Points on a hilly landscape, in no order, each with its height.
A climber steps from a point to the highest of its 2 nearest points, and stops where none of them is higher. Distance is the straight distance between rows; heights are no part of it.
Gatiz h=227: [196 140 176 173 198 169 155 148 121 178 136 150  73 134 103  74 115 149
 131 144 140 155]
kos h=287: [104 118 124 149 128 162 129 126  66  90 138 147 147 115  91 154 145 128
 164 136 107 146]
zeriz h=201: [162 149 147 179 199 188 153 118 136 194 151 158 160 135  92 105 120 126
 115 140 112 132]
Divab h=591: [120  90 137 125 101 152 118 145  88 102 163  78  80  64 144 110 140 133
 151 132 117 147]
dozan h=342: [125 126  97 132  90 104  86 168  80  90 112 153 133 140 115 170 106 127
 154 144 134 137]
Masaf h=339: [114  89 150 143  82 134 144 141  87  54 116 147  86 110 133 184 111 132
 137 146 120 125]
Lil h=434: [124 120 120 160 172 151 141 142 122 120 131 139  77 104 130  80 136 113
 117 144 131 138]
zavek h=330: [119 150  96 155 149 178 106 138 130  93 146 140 156 107 114 130 137  88
 136 147 107 139]
gonus h=182: [140 115  73 120  90  99 136 181  97 165  86 118 129 187 119 137 104 150
 166  63  99 127]
rak h=153: [135  97 130 158 189 143 137 148 162 187 141 182 159 138 103  98 106 123
  92 120 107 118]
nezab h=325: [ 58 141 117  98 122  64 154  94 178 158 125 135 181 153 172 151 125 119
  99 116 152 114]
nul h=248: [131 100 123 122 115  69 169 120 106 117 106  90 150 139 119  89 141 114
 146  38 100 130]
zek h=239: [129 110  91 145 110 125 136 124 108 156 114 140 124  89 113 130 110 130
 142 104 106 143]
non h=429: [118 175 203  95 151 158 114  82 178 129 158 131 113 120 143 124 145 125
 118 233 181 141]
mevu h=568: [131 139  96 107 120 166 121 185  60 170 117  99 129 166  49 142 118 155
 204 139  86 142]
rig h=204: [122 119  83 148 112 143 130 110 153 193 107 143 132 118 126 151 121 121
 107 104  93 123]
lok h=418: [146 140 103 131 130  80 190 114 170 119 126 111 134 138 161 157 131 123
 116  45 136 116]
vok h=4: [152 152 134 138 152 188 157  98  94  64 112  84 154 109 102 170 150  99
 158 146 105 111]
Dad h=285: [136 194 101 142 186 148 129 107 104 158 108 132 151  91 100 157 113 143
 114 172 125 121]
zutu h=195: [125  77 124 102 126 103 147 170  80 170  73 131 133 173  95 130  97 159
 157  73  67 117]
fus h=123: [126 136 110 142 107 100  96 118 128 151  96 162 196 154 122 102 109 123
 121 109 135 138]
Puno h=149: [126 135  85 147 111 116 132 125 174 173 124  98 172 186 136 139 132 132
 121  51 112 143]
gozaf h=111: [123 141 141 121 135 129 127 101 134 172  89 178 174 118 152  99 119 102
 108 141 129 129]
gav h=77: [103 113 142 139 166  97 165 104 172 201 105 137 151 153 155  91 131 128
  74  98 133 114]
Sanub h=186: [100 127 151 131 154 148  71  98 159 102 167 130 165 103  92 147 145 112
  95 182 154 114]
Dimo h=352: [125  84 179 126 108 119 117 112 163  82 142 122  76 104 128 127 122 112
 102 166 144 110]
Mak h=485: [129 105  96 138 152 108 162 159 150 131 123 143  92 112 164  83 116 112
 112 102 128 115]
pevis h=240: [127 108 129 151 103  74 175 118 111 121  96 111 150 135 162  73 120 127
  93  90 142 124]
Dek h=329: [155 192 140 125 160 204 149 119 143  91 139 102  74 122 130 100 152 101
 160 167 148 152]
vib h=169: [180 135  84 123  96  98 110 152  86 205  84 117 142 185 118 120 114 165
 132  45  97 112]
nis h=238: [117 106 112 135 132  99 156 142 107 145 123  72 100 133 123 109 143 134
 141  28  73 129]
fozib h=295: [126 158  93 135  81 134  59 147  99 100 147 135 131 152 131 190 112 138
 120 163 131 109]
gavif h=466: [155 142 194 150 114 170  97 103 108  83 170 109 116  83 132 128 146 116
 122 191 128 118]
gozib h=685: [126 128 165 112  94 100 139  80 175 135 162  96 115  99 200 133 162 156
  96 121 186 107]
lum h=530: [153 122 164 148  68  63  71 129 150  95 153 105 137 151 189 192 141 142
 104 103 131  92]
dudeb h=576: [151 151 184 113 128 137  92 146 154  72 177 142  59 100 171 108 137 139
 141 183 197 159]
Gazol h=383: [126 161 148 151 137 178 136  98 148  98 137 110 134  87 128 133 146  92
 126 175 138 154]
kogat h=21: [173 150 132 135 194 171 150 120  93 117 127 113 133 102  89 119 159 105
 166 131 107 120]
bidov h=305: [153 135 134 107 129 153 173 136 183 146 125 137  58 123 161  72 114 135
 161 134 156 185]
segi h=349: [ 92 153 122 120 165 131 123 122 166 164 174 130 156  99 156 125 133 128
 108 190 152 160]
zarim h=253: [ 89  69 147 102 104  90 144 122  96 100  97 101 130 118 115  87 139 128
 151  89  97 122]
nipof h=299: [172 108 166 144 211 151 158 169  96 152 107 144  68 116  89  94 104 116
 145 137  94 122]
dif h=381: [101 142 126 165 123 101  88 118 114  99 117 123 129  93 141 107 114 120
  97 140 150 130]
vadi h=321: [145 144 141 109 153 124 146 103 180 153 109 155  72 116 157  59 118 105
 144 131 168 146]
saso h=353: [139 161  87 145 171 149 122 132 115 175 111 161 158 126  56 144 105 142
 115 146 122 128]
nagu h=346: [ 83 144 154 104 131 115 110 128 180 129 152 111 133 105 188 113 139 102
  90 175 160 134]
loba h=656: [149 191  83 109  97  84 139 138 139 106 131  90 191 185 160 170 142 137
  95  70 146 107]
pazud h=211: [128 154 143 146 124 138  65  99 111  83 148 138 171 123  65 171 140 134
 117 175 138 113]
vaf h=546: [145 108 165 127 124 168 108 145  97  67 169  94 115  71 117 154 144 109
 158 165 111 124]
tirib h=401: [ 85  99 130 153 149 129 120 112  99  94 114 132  78 119 114  93 139 128
  99 146 138 124]
Lizud h=260: [124  91 137 140 126 123 143 107 117 101 105 131 116  76  99 102 118 106
 157 112  98 158]
sif h=337: [130 131 154 103 118 107 156  94 161  96 100 150  65 102 125 107 117 106
 122 158 161 122]
bap h=344: [101 160 135 123 103  65 116 109 152 125 118 113 199 150 187 138 138 118
  67 109 159 104]
ruki h=630: [ 90 107 104 113  95 155 140 184  63 123 124 141 167 164  66 146 122 173
 202 142  87 157]
buki h=487: [101 111  63 135 118 129 102 144 147 126 138 121 158 123 119 153 107 160
  99 134 149 128]
Gigez h=190: [161  82 132 149 160 115 118 151 102 189 111 167 152 164  77 113  97 149
 109  95 105 104]
nakol h=632: [112  77 154 105  84 114  90 135  89 101 139  84 106  85 155 156 137 156
 135 113  92  98]
Sapi h=543: [150 119 145 102 122 130 109 150 127  92 159 130  67 115 179  81 138 122
 138 146 189 142]
nim h=367: [138  88 132 119  74  95 141 151 106  80 110 145 136 124 152 156  99 121
 140 106 126 121]
velom h=229: [135 156  94 106 149 159 130 113 106 110 109 146 117  76 104 158 107 137
 103 170 148 107]
vido h=364: [100 140 146 131 105  92  83 127 153 116 126 124 157 104 178 131 124 122
  70 152 148 121]
Suma h=168: [135 121 109 166 130 100 134 110 159 196 103 134 140 162 113 132 104 124
 123  47  92 121]
Doku h=642: [154 144 164 111 108  72 130  92 177  97 163  65 112 105 175 132 150 122
 115  86 159 109]
las h=587: [154 143  57 105  69  80 130 161 123 105 135  89 150 211 144 160 130 141
 153  62 156 124]
Kura h=132: [146 132  93 112  81  98 100 128 155 165 101 139 183 208 117 121 111 131
 143  85 131 140]
lomi h=94: [ 99 140 141 108 154 109 138  80 146 216 110 170 180 144 145 100 131 125
  85 117 103 122]
fegaz h=512: [167 167 211 120 150 153 112 118 168  78 154 127  87 125 137 119 150 134
 135 216 189 155]
gobuz h=449: [118 135 112 120 138 106 185 124 187 133 127 111 105 129 181 112 124 111
  97  79 149 121]
tas h=384: [146  71 192 127  83 133  88  96 127  90 159 137 124  98 129 139 147 128
 110 164 119 103]
babo h=359: [177 128 139 145 190 155 155 180  69 149 109 157 119 136  58 135 110 132
 153 129  70 102]
zolag h=603: [159 104 169 123  85  78 101 122 141  95 145  80  99  85 182 162 134 134
 116 100 125  92]
mibug h=542: [123 110  90 116  63 100 101 158 129 109 144  80 158 161 127 156 115 153
 122  97 139 127]
Sunu h=521: [134  84 119  84 115 119 133 127 140  93 148 127 100 102 171  97 145 107
 127 100 147 111]
guk h=167: [104 132 119 108  78 119 112  76 167 140 102 137 140 117 149 157 127 104
 103  99 111 104]
val h=233: [107 170 142 124 214 173 149 107 152 188 164 186 117 141 138 100 153 107
 136 177 138 148]
giz h=264: [128 184 139 140 189 188 148  97 171 150 145 152  85 126 129  96 163  99
 148 157 148 171]
kopa h=677: [ 85  82  98  98  80 138 123 164  60 131 122 127 135 176 107 149 145 157
 185 113  97 129]
mopeg h=419: [ 74 133  90 131 142 143 135 109 165 149 127 135 167 123 119 133 117 141
  75 170 128 137]
bevap h=214: [119  82  99 133 138 137 148 139  89 152  89 138 122 134  82 112 106 156
 117 109  94 115]
Vado h=465: [160 139  84 131 149 156 125 172  80 148 118 149 141 156  42 164 108 153
 164 135  89 113]
tud h=388: [145 105 110 108  84  92 176 131 141  74 118  96 159 132 167 157 127 124
 116  66 125 103]
domir h=351: [ 80 182 163 116 169 148 118 122 169 134 143 154  77 150 170 103 143 143
 136 191 194 195]
lito h=316: [ 72  95 154 127  99 122 128 163  66  64 126 127 112 115 109 176 118 131
 173 140  84 132]
novez h=242: [148 141 136 136  91 156  58 129  86  75 155 136 153 152  84 215 137 136
 128 168 134 109]
zevi h=83: [177 144 108 166 200 206 173 129 136 168 156 127 135 108  95 119 150 120
 147 138  97 148]
kaz h=313: [ 70 168 149  90 184 131 149 124 171 182 147 170  96 158 178 103 155 118
 148 175 155 181]
Peguv h=638: [116  97  79  91  59 134 112 160  84 149 106 124 121 200  83 124 125 159
 198 143 129 108]

Where does a climber stop that starts at each point below?
velom: kopa
segi: loba
novez: Mak
vadi: nakol
giz: nakol
Sanub: nakol
lito: Mak
Gatiz: kopa
nagu: Mak
nezab: Mak
kos: nakol
Dad: kopa
